Each row is a point on a landscape with many valleys, with its height.
From any point a ball rolls to the lowest of the 2 points nearest to it. It stops when none of these is lower. Distance is the straight distance between rows; heights are no part of it.
nilib: [ 37  16  27  35 -39   8  14 -15   6  17  40   2  50   1 -15  20 -47  -1
  -8  28 -18]  h=262
Rere: [  4 -10  61  17 -13 -19   9  13  -6   5   6  16   7  15 -13  28  22  26
  53  16   3]  h=453
roda: [ -7  26  32 -12  33  50  27   3 -46   3  10  43  56   7   4 -28 -49 -15
  26 -21  -1]  h=137
Kiza: [ -4 -10  -4 -32 -16  -5  27  -3  -1 -12  22   0  38   6  25  13  -2 -32
  38   8  -3]  h=663
Nal: [  9   1  19  -9  18 -16  -6  22  31   1  -9 -29  17   4 -57 -13  28  -6
  -7 -19   2]  h=261
redu: [-37  19  -3  -2  19 -38  -7   7 -11   3 -16 -33 -33   2  12  31  21  28
 -19  -1  27]  h=203
rezo: [ -3 -39 -18  18 -42 -28  -3  -2 -21  24 -11  16  18 -24  39  34 -36 -53
  27 -21  52]  h=641
vip: [-43  35  21  -5  11 -42   0 -17 -45 -11 -61  -8 -13   1 -11   5  20  22
  -3 -25 -51]  h=186
ful: [ 32  -3  16  37 -37   0   5  -5  29  21  12 -10   7   5 -13  34 -29  12
 -41  53  -2]  h=302
Gerof: [-15   9 -17 -10   5   8  26 -17  17 -19  18 -56   2  22  11 -33 -22 -28
 -56 -25  12]  h=150
gunet: [  6  11  42 -13 -29  28  29  19 -28 -17  55 -47  25  37 -23 -42  -2   4
 -38 -17   3]  h=401
lote: [ 32 -19   0  32 -31 -24 -28  42  14  10 -34   6 -35  -5 -19  46  62   7
  16  -6  28]  h=506
lub: [ -3 -44  -1  -7 -23 -32   4  16 -15 -45 -10   3   3   0   9 -22   3 -40
  30 -24  -5]  h=293
badir: [ 32  25 -11 -34 -10  52  19 -30  14  26  65 -36  29 -31 -25  -8 -14  -5
  -5  -6  -4]  h=366
zor: [ 22   5  10  38 -14 -22  -9   0  16 -21   9   2   2   5  -7  27 -25  34
 -19  47 -36]  h=337
leli: [ -9  -4   4 -49  -1   2  22  11  26  24  22 -43 -19 -12  15  33  16  36
  10  28  33]  h=695
nemu: [ 18 -25 -26   3 -12  -3 -33 -56 -22  56  13  25  25  -9  -6   6 -28 -49
  -8  20   5]  h=622
Mema: [-28   5 -48  16  -9 -14 -13 -20  35 -11  44  -1 -29   9 -12  -5  51  -8
   1 -19   6]  h=240
Bimen: [-14 -14  42   0 -41  -8  24  -4 -24  18  44  -1  28  17 -14   8  13  -5
  36   5  12]  h=434
pega: [ 27  -1 -24  52  -3   8 -11  21  36  -7 -63  42 -34  18  16  29  23 -11
  -9  45  -8]  h=208
Fikig: [-23 -27 -39  -4  33 -12 -17  28  40 -13 -12  33  -5 -13  -6 -18  -4  -5
   6  -4  17]  h=421
lurev: [  2   4 -26  58   8 -32 -15  16   9   1 -61  28 -38  11  24  40  -6   4
 -12  21  23]  h=246
pudi: [  9 -21   1  -1 -22 -35   1   1 -30 -71  -8  -5  -8  26  19 -34  -5 -25
  -2 -20 -44]  h=274
rupi: [  8  -7 -16 -31  -9  33  32  28 -28 -17  34  10  23  35  19 -67 -23 -17
 -23 -20  11]  h=181
Finu: [-13  -7   4 -40  14  36  20  21  35  13  56 -39   9 -22  -1  -7  -2  32
  -8  18  18]  h=687
Lumir: [ 23   5 -37 -21  30   2  -2  23  50 -11 -56  -6 -44  -2  16  29  41  21
   2  22 -13]  h=132
Refit: [ 55  -3  16  18 -25  33 -15 -16  -2  76   2  41  23  -1 -39  12   5  -7
 -15  33   2]  h=588
lidi: [-44 -18  13  -1   2   7 -15  -5 -45  38  34  35   0   3 -23 -27  37 -10
  34 -15  38]  h=321
Guz: [-19   5  39   3   2 -33   2  -6 -66 -31 -60 -11 -24  13   4 -34  15  -4
  -6 -56 -29]  h=227
zeli: [ 22  -2   3  33 -29  50  -7  -3  -7  64  -5  56 -13  17  -9  25  42  -9
  -3  55  13]  h=572
Manap: [-16  -5  -9 -23 -33 -29  28 -15 -28  -7   3 -27  11  18  44  30   4 -46
  24 -16  18]  h=657
Sase: [-25 -24  13 -16  -3 -35 -22  27 -31 -10 -35  10 -28 -30  29  34   7  33
  34   6  11]  h=344
kis: [-23 -44  11  -1 -23 -44 -24  21 -35 -25 -19 -27 -18 -30   2   2  11  -3
  17 -20  10]  h=317
forir: [ 24 -29  53  42 -16   2 -21  11 -10  19 -54  27 -53 -26  19  15 -20  54
 -29  42  -3]  h=241
vabaf: [-15   3 -42  17  55 -21 -18  26  48  -5 -41   9 -28   5  -3  -2  -3   4
 -28   0  23]  h=435
voda: [ -8  27   3  13  -4 -45  -9 -11 -31   9 -64  16 -28 -10 -17  32  16  43
 -14  14 -48]  h=126
Suno: [-14  -7  37 -19 -43  -4  31   8 -32 -19  49 -44  17  35   0 -12  18  -2
   3  -1  -1]  h=417
Bakob: [ 38  27 -19 -10  -1   6 -14 -69 -16  51  26  11  45   8 -19   9 -11 -40
 -10  11 -24]  h=613
muner: [ 42  -9 -16 -41  -8 -12 -20  19  20  -9 -62  -7 -32 -29   6  30  47  28
  -5  35 -45]  h=71
kavi: [-10   1 -60 -18   6  16 -12 -36  40  26  36  -1 -40 -16 -13 -16  31  -9
   8  -7   9]  h=217
sotem: [ 17   9 -48  27 -10  28  -4   5  27  35 -20  20 -56   1  -4  27  69 -15
   2  12  24]  h=547
mupos: [ 24 -24  77  13   0  -4 -12   1 -14  23 -35  -4  -9 -37   9   9 -45  58
 -12  21 -16]  h=184
Beve: [  4 -10  25  17  -1 -28  -1   0 -33 -57 -32   1 -24  44   3 -59  14  -2
 -15 -56 -37]  h=252
zafib: [ -2 -26  73  10  38   4  -6  -2 -31   1 -18  12 -20 -48  10 -14 -25  70
   8   4 -34]  h=130
Tinil: [ -6 -35 -10  -4 -42 -43  -7  12 -37 -17 -20 -31  15 -13  48  37 -22 -43
  27 -23  29]  h=650
Dase: [-14  -3 -14  36  -9 -31   0 -22  13 -25  11  19   6  17   8   4 -18 -19
  10   6 -10]  h=322
rege: [ 54  18  11   2  -4  24 -15 -31 -10  56   5  31  64  -2 -46   9 -19 -19
   5   6 -19]  h=602
lamu: [-10   4 -55 -46  -1  31 -20 -73 -12   2  35  -8 -43  28  23 -43  32 -39
  10 -53  -8]  h=182
gok: [ -8  37  38 -11  23 -10   4  11 -14 -16   0 -21  19  11  -5  10 -10  47
 -10  16 -29]  h=100
tidi: [-48 -25  -4  -4  27 -24  -7  38 -11 -13 -18   7 -20 -19  32   3 -17  18
  24  -4  39]  h=362
Gobe: [-18  -8   7  36  17 -14 -21   6   5 -41  14 -21  -8  -8 -18 -30 -34  26
 -48  10 -19]  h=286
defis: [ 24 -18   7 -23 -17 -42 -30  10  17 -16 -40 -20 -11 -21 -38  21  43  24
   0   1 -28]  h=154
tir: [ 11  10 -13 -33   4  60  16   6  -3   1  44   1  56 -33   5  -9 -64 -16
 -14   8   6]  h=676
robol: [ 28  -4  -8 -18   2  17   1  -4  50   0   9 -58   8 -37  -7   4 -46  16
 -54  26   0]  h=218
Difik: [ 32  -7 -38   8  -5  36  -5  11  62 -12 -44  11 -45   1  30  27  41  -1
  -8  51 -17]  h=171
Meko: [ -2   0  54  15  41  27  23  14 -11  -3  -1  36  33 -12  12 -21 -60  17
  34  -7   9]  h=105
bov: [ -3  25 -39 -10   0  27  27 -36  28 -42  20 -29  -6  37  30 -40 -16 -36
 -39 -43 -22]  h=124
rilav: [ -1 -29   0 -26 -15   1  18  33 -27 -50  24 -25 -13  28  23 -57 -12   7
 -29 -12  -7]  h=202
zuga: [-30 -15 -36  -3  15 -15 -16  25  -3  12 -20  31   4 -12  10  10  31 -33
  49 -43  46]  h=391
gez: [-19 -10 -15 -56   7  -7  18   8  14 -26  15 -41 -10 -10  22   5  27   4
  27   0   8]  h=702
gibat: [-28 -26 -19  17  13 -27 -15  36 -15  -2 -46  25  -5 -17  41  23 -15 -25
  46 -32  54]  h=378
Namo: [  0  11  16 -10  21 -21  -5  11   5   8 -34 -26 -14  -2 -12  18  -3  40
 -30  25  -7]  h=153
fel: [  0 -31  55  37  46   8   1  19  10  -3 -13  31 -11 -28   7 -24 -45  45
   9   5   1]  h=82
Sukip: [-31  12 -58 -40   0   9   1 -50   6  20  29  -9 -30  -1  22 -13  26 -38
  20 -42  22]  h=196
Norop: [ 19   0  -1   6  14   6 -24  25  22 -33  14 -41  17 -35 -31 -13 -44  27
 -54   8 -22]  h=256
Sav: [ -4  19 -34  27   6 -29 -15  20   7  12 -46 -16 -43  -5  25  51  17   0
 -12  -8  41]  h=243
fotez: [-38 -16  13 -17  22  26   7  17 -20  15  41  31  22   3 -19 -51   9   7
  24  -9  14]  h=338
Zaked: [-29   6  21  35  -5 -14 -11  -7 -11  37  12  32   3  19 -38  -3  41  -4
  28 -31  32]  h=299
fek: [  3  53  27  17  -9  30  29 -13 -18  -2  53   6  56  13 -11  21 -36  18
  -2  22 -12]  h=226
rogub: [ 18  -5 -30  34 -15 -21 -20   9  39   3 -13  23 -25   6 -27  20  53  -9
   8   2  13]  h=529
mosi: [-40  42   6  -1  67  16  14  15  12 -21  -3  39  26  26   8 -21 -19  16
  19  -8  -2]  h=363
ruv: [ -3  -5 -21 -28   1 -10  17 -20  25  -5  13 -66 -17 -16  17  -1 -36  -6
 -38   9   3]  h=183
Tasu: [ -5  -3  10 -35  18 -41 -18  16  10 -18 -41 -40  -3  -2 -23   9  48  -1
   5 -25   2]  h=215
miv: [  2  15  18 -11 -23  41  26 -12 -21  13  82 -30  40   6 -21 -25 -13  -7
 -25   2   2]  h=385
Pumu: [ 12  61  48  -2   9  14   4   6 -42 -57  19 -27  32   4 -18   2 -12  35
 -18  -1 -53]  h=149
kobek: [  1 -19 -23 -56   2  29  18  -3  21  19  21   6  42 -26  27   3 -34 -16
  20  19   8]  h=669
Sigin: [ 31  -8  38  26 -23  -8  -9  31  19   9 -32  20 -16  17 -15  29  37  28
  20  29  -5]  h=476
zar: [-38  -2  -1  38 -13 -33 -20  14   9 -11  30   4 -21  15 -30   2  58   7
  11 -21  23]  h=268
sig: [ 47  25  -7 -26  -7  28  21 -30  54  40  20 -53  19 -19 -36   7  -7  -7
 -13  -9   2]  h=341
dadiv: [ 25   9 -16 -10   4   2   5 -15  44  48  -3 -29   6  -3 -54  -2  33 -24
 -18 -19  21]  h=304
vez: [-34   4   7  -6  42  24  20  37 -13 -34  17  14  13  13  12 -51 -14  12
   1 -16   5]  h=351
nar: [ 11 -34 -28   3 -31 -17 -23 -25 -18  64 -15  30  16 -23   6  20 -27 -58
   2 -11  49]  h=632
bok: [  7   3 -24  13  -2  77   9   0  12  45 -24  31 -39   8  12  24  56 -24
  -4  52   6]  h=560
ser: [ -2  44  -5   3  40  24  13   4  10  -3   2  61  39  12   5   8 -22  12
  47  20 -22]  h=377
Nin: [  9  -1  29 -13   1  30  37  12 -37  -7   8  16  39  24   5 -59 -36 -23
   9 -27   8]  h=161
nebeg: [-29 -14 -12  31  -5 -39 -16  -7   6 -42  -3 -14 -14  14  -8 -28  -3 -19
 -33 -18  -7]  h=300
Zarev: [  7  56  43  35  -1  29  23  -3 -36 -52  34  -8  31  16   1  -8 -50  10
 -17   1 -22]  h=191
Mazo: [-15   7 -23 -16  14  44  18   3  24  -2  61 -18  22 -15   2 -26 -35   9
 -30  12   3]  h=682
Tov: [  3  37 -55 -21  15  30  11 -64  19 -15  21  -1  13  20  14 -28  -5 -40
   3 -36 -36]  h=148
Rok: [-12 -26 -34 -31  13   5 -12  11  20  31  -5  30   6 -23 -14  -7  29 -16
  27 -12  35]  h=406
nasu: [  7  13  17  42 -13 -42  -3 -22  -4 -39   0  22  15  17  11  20 -21   6
  22  26 -51]  h=343
Fem: [ -5  23 -52 -33  30  19 -31 -86  -5  10  22   5 -22  23  23 -27  -4 -32
  12 -23 -25]  h=167
dimug: [ 14   6  35  36  -1 -16 -13   6 -29  15 -67  37 -49 -13   7  30   6  56
  -7  31 -37]  h=188

Where does a ball stop that starts at each point below?
mosi => bov
leli => muner
nebeg => bov
Bakob => muner
Fikig => voda
Suno => muner
